A landscape with many peaks, sampled at points; each row gives a point and its height.
From any point a climber takes the steepest step (rise divided by distance) to one of its 3 nearest points. It stops when none of these is higher. Distance is the straight distance between rows; heights are no part of it.
susam h=509: [ 33 -12  -3  18 -17  22  34  -3]
Pubab h=485: [ 5  5  3 -2  5 -4  0  0]
dusi h=666: [-12   4 -25  14 -20  -4  -9  -1]
vil h=545: [-8  6 -2 -2  5 -4 -6  1]
Futug h=330: [-21   3  13 -25  25  -7 -15   5]
feb h=648: [28 -7  8  5 -5 12 23 -1]
tives h=640: [-12   6 -13   7  -6  -4  -8  -1]
Kone h=11: [-45  -9   3 -13  13   3 -27   6]
Ziz h=479: [ 6  3  4  0  4 -2  3  0]
zan h=403: [  5   6 -31  26 -35  -6   2  -3]
vupa h=637: [25 -7 14 -1  0 10 20  0]
zona h=426: [  7   1  18 -16  13  -4   1   2]
Pivup h=635: [-22   3 -18   7  -9  -4 -13   0]
fuve h=337: [-29   0   2 -14  16  -4 -19   4]
Pezi h=411: [-26   0   7 -19  20  -4 -18   4]
mip h=583: [-14   5  -2  -3   8  -5 -10   0]
viloz h=582: [  6  -2  27 -31  19  -6   0   3]
rogur h=527: [-1  4 -2  4  2 -4 -2 -2]
Vama h=184: [-25   1  -4  -6   8  -3 -16   1]
Simug h=586: [ 17   3  -9  20 -15   2  11  -4]
zisos h=581: [ 33 -15   2  11 -11  22  31  -2]
butab h=610: [  8   5  -9  14 -11  -3   5  -3]
zudob h=555: [ 20   2 -19  30 -28   2  14  -6]
dar h=336: [ 18  -4  19 -13   7   2  11   0]
san h=680: [-18   3   8 -17  18  -5 -13   3]
Noz h=549: [-15   4 -10   3   1  -5 -11  -1]
gov h=690: [ -1   1  25 -31  21  -8  -6   4]
pobo h=588: [19 -3 10  1  2  3 12  0]
ziv h=618: [ -6   6 -28  19 -26  -5  -5  -2]
gesez h=605: [19 -1  0 13 -6  4 14 -3]
tar h=513: [  9   5 -28  27 -34  -3   5  -4]
gafi h=622: [22 -2  7  5 -2  5 14  0]
Tifib h=279: [-36  -2   6 -17  19  -1 -22   4]
Seva h=652: [ -7   6 -18  12 -13  -5  -6  -2]
Mezan h=556: [-14   2  21 -32  25  -9 -12   5]
Biba h=434: [ 30  -7  -6  23 -18  13  25  -4]
zavep h=96: [-33  -2 -12   0  -1   0 -21   1]
kuleg h=606: [-11   4   3  -6  10  -5  -9   1]
luz h=501: [ -2   2  18 -23  20  -7  -6   3]
pavun h=707: [ 14   4  -7  15 -11  -1   8  -3]
duv h=579: [12  4  3  2  2 -1  6  0]
kis h=10: [-50 -15   4 -11  11   4 -32   6]
zile h=29: [-37  -5 -10  -2  -1   0 -22   2]
mekos h=240: [-25   0  -8  -2   3  -3 -16   1]
lebe h=389: [ 27  -5  -3  19 -14  10  21  -4]
kila h=448: [ 26  -3 -11  27 -22   9  22  -5]
feneg h=630: [ 16   4 -15  24 -22  -2  10  -5]
Firis h=482: [ 32 -11  -5  21 -17  19  30  -3]
kodum h=358: [  1   6 -31  24 -33  -5  -1  -3]
toged h=429: [  5   3  10 -10  12  -4   0   1]
sudi h=507: [ 32 -12  -1  15 -13  19  31  -4]
retan h=293: [19 -3 14 -7  4  3 12  0]
kanu h=585: [-4  6  2 -5  7 -4 -5  0]
zeso h=625: [ -4   1  28 -38  25  -9  -9   4]
Pamif h=431: [ -4   4   8 -12  13  -6  -5   1]
nale h=435: [ -3   5  14 -16  17  -7  -6   3]
kiso h=13: [-35  -3  -6  -5   5   0 -21   3]
monap h=587: [-2  6 -9  9 -5 -5 -3 -2]
Karig h=476: [-16   4  -6  -1   3  -4 -11   0]
niv h=499: [ -9   3  20 -28  23  -7 -10   5]
Laf h=646: [-12   5 -18  10 -11  -4  -8  -2]
Noko h=604: [ 7  6 -4 10 -5 -3  2 -2]
mera h=611: [-16   3   3 -11  15  -6 -13   2]
kogos h=423: [ 15  -3  23 -20  12  -1   6   2]
vopi h=664: [ 31 -11   6   6  -7  18  28   0]
Zim h=703: [30 -8  3 13 -9 14 25 -2]
reve h=617: [17  0  4  6 -1  2 11 -2]
Sizuf h=702: [  0   5 -19  17 -17  -5   0  -3]
pasim h=425: [ 13   0  20 -16  11  -1   6   1]
Vufeb h=645: [29 -9 12  0 -2 13 23 -1]
dula h=12: [-39  -6  -1 -10  10   1 -24   4]
Fada h=414: [-25   0 -13   3  -4  -2 -16   0]
Baki h=246: [-31   0  10 -23  23  -4 -20   5]
sosel h=698: [ 10   6 -19  23 -22  -3   4  -4]
gatov h=417: [12  2  9 -3  5  0  6  0]
kol h=427: [  9   1  15 -13  12  -2   3   1]

Write out the way that a climber takes from each point below.
Mezan: zeso gov
nale: luz gov
Vufeb: vopi Zim
sudi: zisos vopi Zim
feneg: sosel Sizuf
Biba: Firis susam zisos vopi Zim

Call two points neighbours if one is among the 3 nearest of the other. Go from one point of each pair to the other, from neighbour to neighbour, staying as high as possible. Name the lowest point that can't be avoided.
san / dusi: Noz
Sizuf / dusi: Seva
pavun / gafi: gesez
